A landscape with many peaks, sampled at points; each row gives a point and its height.
From any point a climber takes the steepest step (rise divided by distance) to one of its 3 nearest points. It stops when none of these is higher. Distance is the straight distance between rows; heights are no part of it.
gagu: [ 15   3  -2  26  32 -14  19  13   4]  height 506
zego: [-10  -3   3 -13 -37 -13 -14 -15 -23]  height 422
punez: [  1  -7   3 -28   1  -5 -23 -22  21]  height 176
vip: [  3 -20  39 -12  18   2  -3 -14   7]  height 19
kivo: [-17  25  -9   4  23 -10  34   3  19]  height 341
sab: [-33   4  -7 -10  -9  -8 -22   8  34]  height 316
pitiv: [ -5   0  15   6  39 -11  17   3  25]  height 505
duzi: [ 24 -13   8  29  12  27   6  21 -14]  height 166
rel: [-11  -5   2 -27 -17   2 -22 -18  14]  height 530
vafin: [  2 -13  11 -28  -6   1 -19 -23   8]  height 237
Bebe: [ 11  27 -36  -2   0   9  32  -4 -18]  height 46
gufo: [  2  27 -35   8  -5  11  32   3 -16]  height 50
mos: [ -5  -8   9 -22 -25  -2 -16 -22 -11]  height 539
koza: [-24   3   2  -4 -40 -19  -9  -1 -22]  height 446
Zoki: [-32  -3   7  -9 -36  -8 -16   0 -12]  height 509
ralos: [ 34  13 -19 -16  11  31  23  -9 -37]  height 31
Poki: [ -1  25 -28   9  -8  17  31   6 -18]  height 48
pef: [-22  -2   3  -8 -38  -8 -12  -7 -17]  height 484
tep: [  5 -15  15 -23 -16  -5 -16 -24 -15]  height 476
pel: [ 43  -6 -15  16  14  -6  -9   4  -7]  height 406
Rok: [ 22   4 -31  -7   4 -20 -17 -10  20]  height 195
lir: [-24  -4   1 -21 -26   2 -19 -13   6]  height 670
Dafu: [ -7   7  -3  23  -4  40  23  22 -10]  height 83
palu: [-38  -7  25   2 -25  -7 -18  20  -2]  height 407
tis: [ 28  -2  -2  17  34 -16   4   2  11]  height 486
vap: [  6 -14  14 -17 -23 -12 -11 -23 -26]  height 430
goz: [ -4  29 -30  13   8  -3  34   6   1]  height 125
lamep: [-34   0  12   4 -35 -17 -12  13 -18]  height 456
gef: [  6  18 -24  -1 -11  38  25   1 -22]  height 43
Kamip: [  4   7  -5  33   5  20  24  23 -13]  height 493
Viti: [ 28  20 -28 -10  -2  22  27  -8 -30]  height 40
vuve: [ -1  19 -17  28  15  -3  34  20  -5]  height 326
gute: [-24 -17  36   4 -10 -10 -28  30   0]  height 340
lar: [ 46 -11 -12  18   9   4  -9   7 -13]  height 389
Deda: [-13   4 -11 -23  -8  -7 -24 -13  26]  height 288
mafa: [ 32 -11   0  29  16   9   7  17 -15]  height 420
Sas: [ 29  -2 -16  -4  22 -20 -11  -9  17]  height 163
gavi: [  0   8 -23 -16  -2 -15 -21 -13  31]  height 170
lodar: [ 18  -5  -3 -15  22 -14 -15 -18  26]  height 47
talu: [ 17  18 -30  -9  -9  32  25  -6 -27]  height 39
kazu: [ 11 -19  23 -16  25  -5  -5 -15  19]  height 143
mis: [-43  -5  16  -1 -23  -1 -20  13   9]  height 465
Limod: [-34   1   4 -12 -28   1 -17  -1   6]  height 572
Fodo: [ 11 -21  27 -17  -8  -4 -12 -23 -18]  height 543
mibu: [ 10 -24  30 -20  -3  -1 -10 -20 -11]  height 478
Kuru: [-39   0   8  -3 -12  -5 -21  16  26]  height 390
bof: [-11  -6   8 -26 -23   1 -21 -20   3]  height 593
Fanis: [ 37  -6 -10  20  26 -14  -1   7   1]  height 449
befu: [ -6  15 -13  17 -10  38  27  16 -14]  height 53
Mudam: [-1 -9 28 -2 36 -7  8 -5 24]  height 477
Zav: [ 37   0 -26   6   7 -14 -16  -1   4]  height 333
bur: [ -4  10   3  18  33 -15  25   9  18]  height 601
par: [  1  -7   2 -13 -32 -22 -10 -19 -31]  height 317
zep: [-25   1  -4 -23 -20  -2 -22 -10  20]  height 470
balun: [  0  14  -8  32   2  14  29  25 -13]  height 461
fufub: [-36  -7  18   6 -29  -9 -17  18 -11]  height 411
sena: [ 13 -14  14 -15  25 -10 -10 -16  21]  height 158
nupu: [ 21  -3   1  35  20   0  13  22 -11]  height 474
Gud: [  7 -19  21 -23   2   1 -14 -23   5]  height 321
sulus: [ 6  8 -8 33 14  3 28 21 -9]  height 442
nef: [-22  10 -18  -6  -7 -13 -22   5  35]  height 256
Guk: [-8 -1  5 20  4 50 16 24  1]  height 18
Lim: [  3   1   4  32   7  29  18  29 -14]  height 264
pas: [-11  -8  31  -2  30  -3  12  -2  21]  height 568
teted: [  9   3   5  17  37 -16  12   7  17]  height 524
pepip: [  5 -11  22  -2  32  -9  -1  -8  23]  height 370

Call two points neighbours if one is among the 3 nearest of the other. Go from one point of each pair to the other, from neighbour to neighbour, staying as high as possible. Name the lowest point that can't be avoided.
pas / Fodo -> gavi
bur / Kamip -> sulus
Fodo / lir -> tep
pas / bur -> pitiv

For each start below, name every point that the climber comes to, in order.
Kuru -> Limod, lir
goz -> vuve, sulus, Kamip
Sas -> Zav, pel, Fanis, tis, teted, bur
vafin -> rel, lir
Rok -> Zav, pel, Fanis, tis, teted, bur
